Points on a hilly landscape, in no order, each with its height.
From any point a climber takes the steepest step (rise divided by distance) to one of its 6 nearest points. It stops when none of these is higher. Distance is the straight distance between rows; heights are no part of it.
J_888: [  4  -5  -2   2  -2  13 -17  -2  25 -18  -7 -10  10  11  -9  -4 -15  10
   3   5 -13   8   2]  (h 699)
J_427: [-14  -6   9   1   7  -2   3 -15  -6   6  -4   9 -10   7  11  -5   3 -13
  -2  -6  -3   8 -12]  (h 750)
J_913: [ 10   4   2   8  -5  -5  11  11 -32  15   0  19   2 -16   5  -1  29  -8
  -9  -9  18 -20  -4]  (h 659)
J_296: [ 21   7 -17   5  -2   2  -9   4  10  -3  -7   1   6  -1 -10   2 -15  11
  18  10 -15 -10   8]  (h 190)
J_534: [  8  -1 -11   1   2  -1   2   4   0   7  -2   0   1  -5   7   0   3   6
  12  -1  -9  -6   4]  (h 277)
J_467: [-12  -5   2   0  -2   5  23   5  17 -17  -2 -35  -8   6 -14  10  -6  -1
 -23   7  15  12   8]  (h 541)
J_975: [ -5   0   8   6   7  -9  13  12 -10   9   1   1  -5  -4   1 -11  27  -1
 -18 -14  19  -5   2]  (h 223)
J_986: [ -6  -4 -13  -4  -3   5  13  17  15 -16  -4 -35   1  -4 -15   4   0   8
 -13   8  10   7  12]  (h 468)
J_471: [  0  -3 -14  -1   1  10  -4  14  20 -15  -4 -29   7   0 -13   3  -6  11
  -7  10  -9   5  11]  (h 710)
J_590: [ 15  31  -5 -11  -4  -9  -7   5 -20  22  12  17   7 -24  10  17 -14  -2
   6  -1  -6 -19   4]  (h 640)
J_485: [  3  -4  -8   0   2  -1   7  22   1  -4   7 -15   2 -14  -7  -7  24   6
  -4   5  10 -12  16]  (h 243)
J_554: [ -1  -7   1  -1   1   5 -10  -6  12  -6  -7  -2   3   9  -4  -2  -9   7
   9   0 -14   3  -3]  (h 671)
J_728: [-17 -11  10   1  11   0   8  -2  14  -4   6 -14  -9  10   2  -4   0  -4
 -19   1   5  11  -1]  (h 744)
J_300: [ 17   4  -8   2  -2  -1  -3   1   3   5  -6   3   4  -2   0   4 -10   5
  19   1 -15  -7   3]  (h 155)
J_806: [  5   5  -4  -5   1  -8   5  -4 -21  21  -4   9   2  -5  11   6   3  -8
   7 -11  -3  -2  -6]  (h 177)
J_539: [ 16  29  -4  -9  -2  -9 -12   4 -11  21   6  16   5 -16   2  18 -21  -4
  10  -2 -10 -13   6]  (h 689)
J_541: [  7  -4  -7   1   0  -3   4  19 -10  -2   9  -1   0 -17  -3  -4  30   2
   1   7   9 -19  13]  (h 266)
J_456: [ 15  13  -7  -4  -4  -9  -1   1  -6  14  -2  12   3  -8   6  11 -13   2
  17  -2 -10 -12   5]  (h 413)
J_885: [ -9   4   8  -8  -2  -5  -7 -19 -15  10  -5  15  -1   7   5   5 -17  -9
  15  -3  -9   9 -13]  (h 680)
J_710: [  0  -4   2   3   3  -6   5  22 -10   1   5  -4   0 -12  -5  -8  31   1
  -8  -1  13 -15  12]  (h 272)
J_945: [ 16   1  -9   3  -3  10 -17  -3  18 -10  -9  -2   8   7 -11  -1 -20  11
  14   8 -16  -2   2]  (h 429)
J_993: [  6  -3   2   1 -10  17 -24  -4  27 -26  -8  -7  12  14 -16  -2 -18  12
   1   8 -13  11  -3]  (h 694)
J_910: [-20 -11  14   5  10   1   5 -11   7   0   4  -3 -10  12   5  -5  -1  -9
 -10  -1  -2  10  -7]  (h 765)
J_27: [-10   2   6   0   5  -4   9 -12 -18  18  -6  13  -7   2  12   0   1 -14
  -1 -13   2   3 -18]  (h 504)
J_589: [  8  -7 -12   2   3   7  -8   5  18  -8  -6 -13   8   3  -9  -1  -7  11
   6   8 -16  -1   6]  (h 715)
J_725: [ -8   0  12   1  -7  -2 -12 -24  -4  -6  -5  19  -1  14  -1  -2 -19   2
  15   3  -6  13 -12]  (h 740)
J_544: [ -3   1   7   2   8  -7  14  -2 -14  16  -2  10 -11  -1  10  -9  20 -10
 -14 -17  14   1 -11]  (h 483)
J_123: [  4  10  -4  -1  -2  -6   9  -2 -30  23  -3  14   1 -10  14   7   8 -14
   1 -18  11  -5 -12]  (h 143)
J_8: [ 14   2   2   1 -13  14 -27  -7  29 -24 -16   0  10  16 -17  -2 -21  11
  11   9  -8   9  -5]  (h 623)
J_510: [ -1  -4   4  -1  -3   1 -10 -19   2  -3  -6   9   2  11  -1  -1 -17   3
  16  -1 -13   8 -10]  (h 726)
J_509: [  9  -4  -1   5   1  -5   6  17 -14   5   6   8  -1 -13  -2  -7  33  -3
  -5   1  13 -19  11]  (h 758)
J_263: [-20  -9  13   1  -1  11  -1  -8  23 -28  12 -19  -7  16  -7  10 -15  -6
 -16  12   2  18   0]  (h 595)
J_793: [ -9   9   9  -8  -2  -5 -11 -21 -23  15   2  18  -2   7   4   7 -19 -12
  10  -5  -6  16 -16]  (h 567)
J_696: [  0   2   7   8   5  -7  11  13 -21  12  -1  17  -1  -5   3 -12  32  -4
 -20 -20  21 -13  -3]  (h 620)
J_29: [ 14  15   0 -12  -2  -9 -15  -8 -11  17  -2  14   3  -2   0  11 -23  -6
  16  -7 -11   0  -2]  (h 731)
J_698: [-10 -10  12   0  -7  11 -18 -13  22 -25  -2  -4   4  17  -6   0 -17  10
  -2  10  -9  14  -4]  (h 737)
J_243: [ 21   4 -15   5  -5  14 -19   5  24 -15 -11  -5   8  10 -15  -2 -16  13
  13  15 -15  -3   2]  (h 486)
J_814: [  3  -5 -11  -2   4   4   2  12  12  -2   0 -18   2  -6  -1  -2   7   8
  -2   2  -2  -2  12]  (h 658)
J_498: [-12  -8   2   1   0  -2  20   9  14  -9   0 -31  -8   5 -10   4  -4  -1
 -22   1  17   8   9]  (h 603)
J_862: [  5   2  -5   4   1  -6  10   3 -16  13  -2  12   0 -10   9  -1  20  -6
   1  -9   4  -7  -3]  (h 721)
J_352: [-19 -10  15   3   2   3  -5 -18   7 -13   5   6  -7  17   7  -3  -8  -2
  -4   7  -9  12 -12]  (h 795)
J_518: [ -8  -9  -4  -2   2   1  11  15  12  -6   4 -28  -4  -4  -6  -4   4   6
 -17   4  12   5  11]  (h 602)
J_711: [-15 -11   5  -1  -2   8  -6  -3  21 -20   3 -19  -2  11  -6   4 -15   1
 -13   6  -3  15   1]  (h 818)
J_846: [  4  -5 -14  -2  -1   6   0  22  10  -8   5 -23   4 -10  -7  -3  15   7
  -2   7   6  -8  17]  (h 501)
J_217: [ 25  20  -3  -3  -6  -6 -16  -3   6   4  -4  10   4  -1  -8   9 -31   3
  22   5 -12  -8   3]  (h 877)
J_918: [ -1 -12  -8   3   5   7  -5   1  16  -6  -3 -16   4   4  -4  -4  -3   9
  -2   4  -9   5   5]  (h 736)
J_337: [ -2  -3   2   2   6  -4  11  14  -5   7   2  -2  -5  -5   4 -11  21   0
 -12 -12  11  -4   5]  (h 488)
J_490: [ -6  -4  17   3 -15  14 -17 -21  18 -33   8   8   1  22  -3  -6 -16  17
   0  19  -3  21  -7]  (h 572)
J_562: [-16  -1  16   2  -5   1  -8 -26  -7  -6   3  22  -5  16   6  -1 -17  -2
   9   8  -9  15 -15]  (h 728)
J_531: [ 14  16  -9  -3  -7  -7   6   6 -19  16   6  17   4 -22   7  11   6  -1
  13   3   1 -20   6]  (h 401)
J_303: [ -2   5  10  11   6  -4  15   3 -22  14  -4  15  -5  -2   8 -13  25  -7
 -22 -23  20  -5 -12]  (h 555)
J_954: [ -3   9   2  -6   1  -6   2 -14 -31  23  -5  14  -3  -5  14   5  -5 -21
   1 -20   4   5 -18]  (h 44)
J_132: [ -4  -2  13   0 -12   6 -18 -22  10 -23  -1  15   2  18  -4  -3 -20  11
  14   7  -8  13 -11]  (h 687)
J_424: [ -4  -7  -2   0   8  -4   7  10   7   4   1 -12  -2   0   2  -7  13   0
  -7  -5   5   1   4]  (h 707)
J_647: [ -8  -7   3  -1   6  -3  16  12   9  -2   5 -21  -4  -3  -5  -7  10   2
 -17  -5  17   4  10]  (h 650)
J_852: [-13 -10  -2  -1   4   4   5   6  18  -8  -1 -27  -3   4  -3   1  -4   3
 -12   2   3  11   7]  (h 668)
J_233: [-16 -10   8   0   6   1  14   0  17 -12   7 -24 -13  11  -7   4  -7  -7
 -23   3  12  13   4]  (h 667)
J_981: [ 13   1   1   2  -7  -4   6  10 -27   5   7  21  -1 -25  -3   2  35  -8
  -2   6  13 -31   7]  (h 616)
J_366: [ 5 -1 -9 -1  4 -3  5  2 -4 11 -2  5  1 -4  7  0  6  2  7 -6 -5 -4  3]  (h 496)
J_527: [ 11   9  -4   1  -5  -7  11   6 -31  21   1  17   3 -19  12   8  15  -8
   4 -12  12 -14  -3]  (h 542)
J_79: [ 13   3  -3  -2  -2   2 -11  -7   8  -1  -8   5   8   8  -9   1 -20   5
  17   2 -14   1  -1]  (h 467)
J_593: [ -9 -10   0  -1   8  -1   1  -1  11  -1  -1  -9  -2   5   2  -6  -1   1
  -4  -1  -4   9  -1]  (h 751)
J_282: [ 13  -2 -18   1   2   8  -3  11  12  -7   1 -13   8  -5  -3  -3   4  11
   4  11  -9 -13  14]  (h 870)
J_909: [  6   0  -7   4   2  -6   8  11 -11  10   1   9   1  -9   8  -3  23  -2
   3  -6   5 -11   5]  (h 835)
J_407: [  4   0   0   7   0  -6  10  14 -18  11   2  10   1 -11   5  -9  31  -4
  -7  -9  15 -15   3]  (h 712)
J_656: [  1   9   9  -6  -4  -7 -16 -18  -7   5  -4  16   3  10  -6   5 -24  -1
  19  -4 -11  11  -8]  (h 762)
J_304: [  0   0  -1   1   3  -6  12  -1 -21  18  -6  10   0  -6  13   0  16 -11
  -4 -15   9  -4  -7]  (h 776)
J_30: [-15  -8  10  -1   6   0   0 -18  -4   0  -2   9  -6  12   9  -2  -5  -9
   2   0  -7   9 -12]  (h 764)
J_788: [ 13  12  -6  -5  -3  -9   6   6 -24  20   2  16   3 -19  11  12   4  -7
  10  -7   3 -12  -2]  (h 298)
J_780: [-18  -7  16   3  -5   6 -12 -23   7 -22   9  12  -4  18   4  -5 -17   7
   6  14  -8  16 -10]  (h 691)
J_827: [ 10  21  -3 -11   0  -8  -8  -5 -20  25   7  14   7 -10   8  14 -17  -9
   9 -12  -7  -3  -5]  (h 613)
J_156: [-17   6  10  -6   1   0   0 -24 -20  11  -1  20  -8   8  10   1  -8 -15
   2  -3   1  13 -20]  (h 576)
J_902: [ 12   8  -3  -1 -10  -6  10   9 -24   9   5  18   3 -28   4  11  23  -3
   5   7   7 -29   6]  (h 589)
J_100: [-13  -1  11   3  11  -8  20   4   8   2   7 -16 -15  10  -3 -10  10  -7
 -27 -11  21   5   3]  (h 571)
J_256: [ 13  23  -3  -8  -6  -7   0   4 -24  23   9  14   7 -22  11  17  -4  -6
   7  -2  -2 -20   1]  (h 508)
J_93: [-12  -6   6   2  11  -7  14   0   3   8   1  -4  -8   4   6 -11  13  -8
 -17 -10  10   5  -4]  (h 663)
J_501: [  9  -1 -13   2   4   2   2   6   4   3  -3  -3   3  -7   3  -2   6   7
   9   3 -11  -9   9]  (h 119)
J_972: [-8 -8  1  4 11 -4  3 -4  2  8 -5 -1 -6  3  9 -8  8 -5 -3 -9 -3  4 -5]  (h 748)
J_254: [-16   1  16   2  -9   4 -12 -27   0 -15   6  25  -3  18   4  -4 -19   5
  10  13  -4  17 -13]  (h 730)
J_530: [-17 -12   7  -1   2   1   6  -3  19 -12   6 -24  -8   7  -2   3 -10  -3
 -18   5   4  13   5]  (h 698)
J_980: [-10   3   9   5  11  -3  12 -11 -12  16  -3  12 -10   4  13 -10  11 -16
 -16 -14  11   3 -18]  (h 596)
J_9: [-12  -8  -3  -3   1   6   1   8  21 -15  -3 -30   0   5  -9   3  -8   6
 -14   6  -1  13   8]  (h 632)
J_528: [  9   0 -21   0   1  13  -7  17  18 -13  -1 -20   8  -4  -9   0   0  11
   2  13  -7  -4  15]  (h 732)
J_190: [ 13   3  -8   1  -1  -4   8  12 -12   5   5  10   2 -17   5   0  20  -1
  11   4   1 -20  10]  (h 463)
J_193: [  9  -2 -15  -1   1   6   2  18   2  -3   8 -11   1 -14  -3  -2  18   5
   5   9   1 -17  14]  (h 251)
J_408: [ -5 -10  -3   4   6  -4   7  13   7  -1   3 -19  -4  -3  -1  -6  14   5
 -11  -4  10   4   8]  (h 651)
J_346: [ -1   6   1  -5   1  -4   2 -15 -16  16  -5  10   1   2   5   5  -9 -10
  10 -14  -7   6  -8]  (h 442)
J_779: [  0   1 -20  -5  -3  12   3  23  14 -20   0 -34   8  -7 -17   5   4   9
  -4  13   2   0  16]  (h 570)
J_74: [ 14  -1   2   0 -10   7 -21  -9  16 -12 -10   7   5  12 -13   1 -25   8
  19   6  -8   4  -5]  (h 206)
J_35: [  4  -3  10   3 -13  12 -22 -15  20 -24 -10   5   6  18 -11  -4 -20  11
  13  10  -8  12  -9]  (h 518)
J_719: [-17 -12  18   3   0   8  -9 -16  16 -26  11  -4  -4  18   3   2 -14   3
  -4  13  -5  17  -3]  (h 714)
J_599: [ 11  -3  -5   3   1  -5   7  15  -4   6   4   1   2 -15   2  -5  25   3
   5   1   6 -16   8]  (h 436)

For each start below, name the point where the climber stops.
J_256: J_217
J_647: J_352
J_408: J_352

Call two points neighbours if one is among the 6 nearest of the other. Go from one point of each pair to the other, from neighbour to neighbour, staying as high as possible. Name the lowest point that can't be avoided.
J_352 / J_909: J_980
J_711 / J_217: J_719
J_352 / J_217: J_254
J_352 / J_282: J_589
J_656 / J_217: J_29
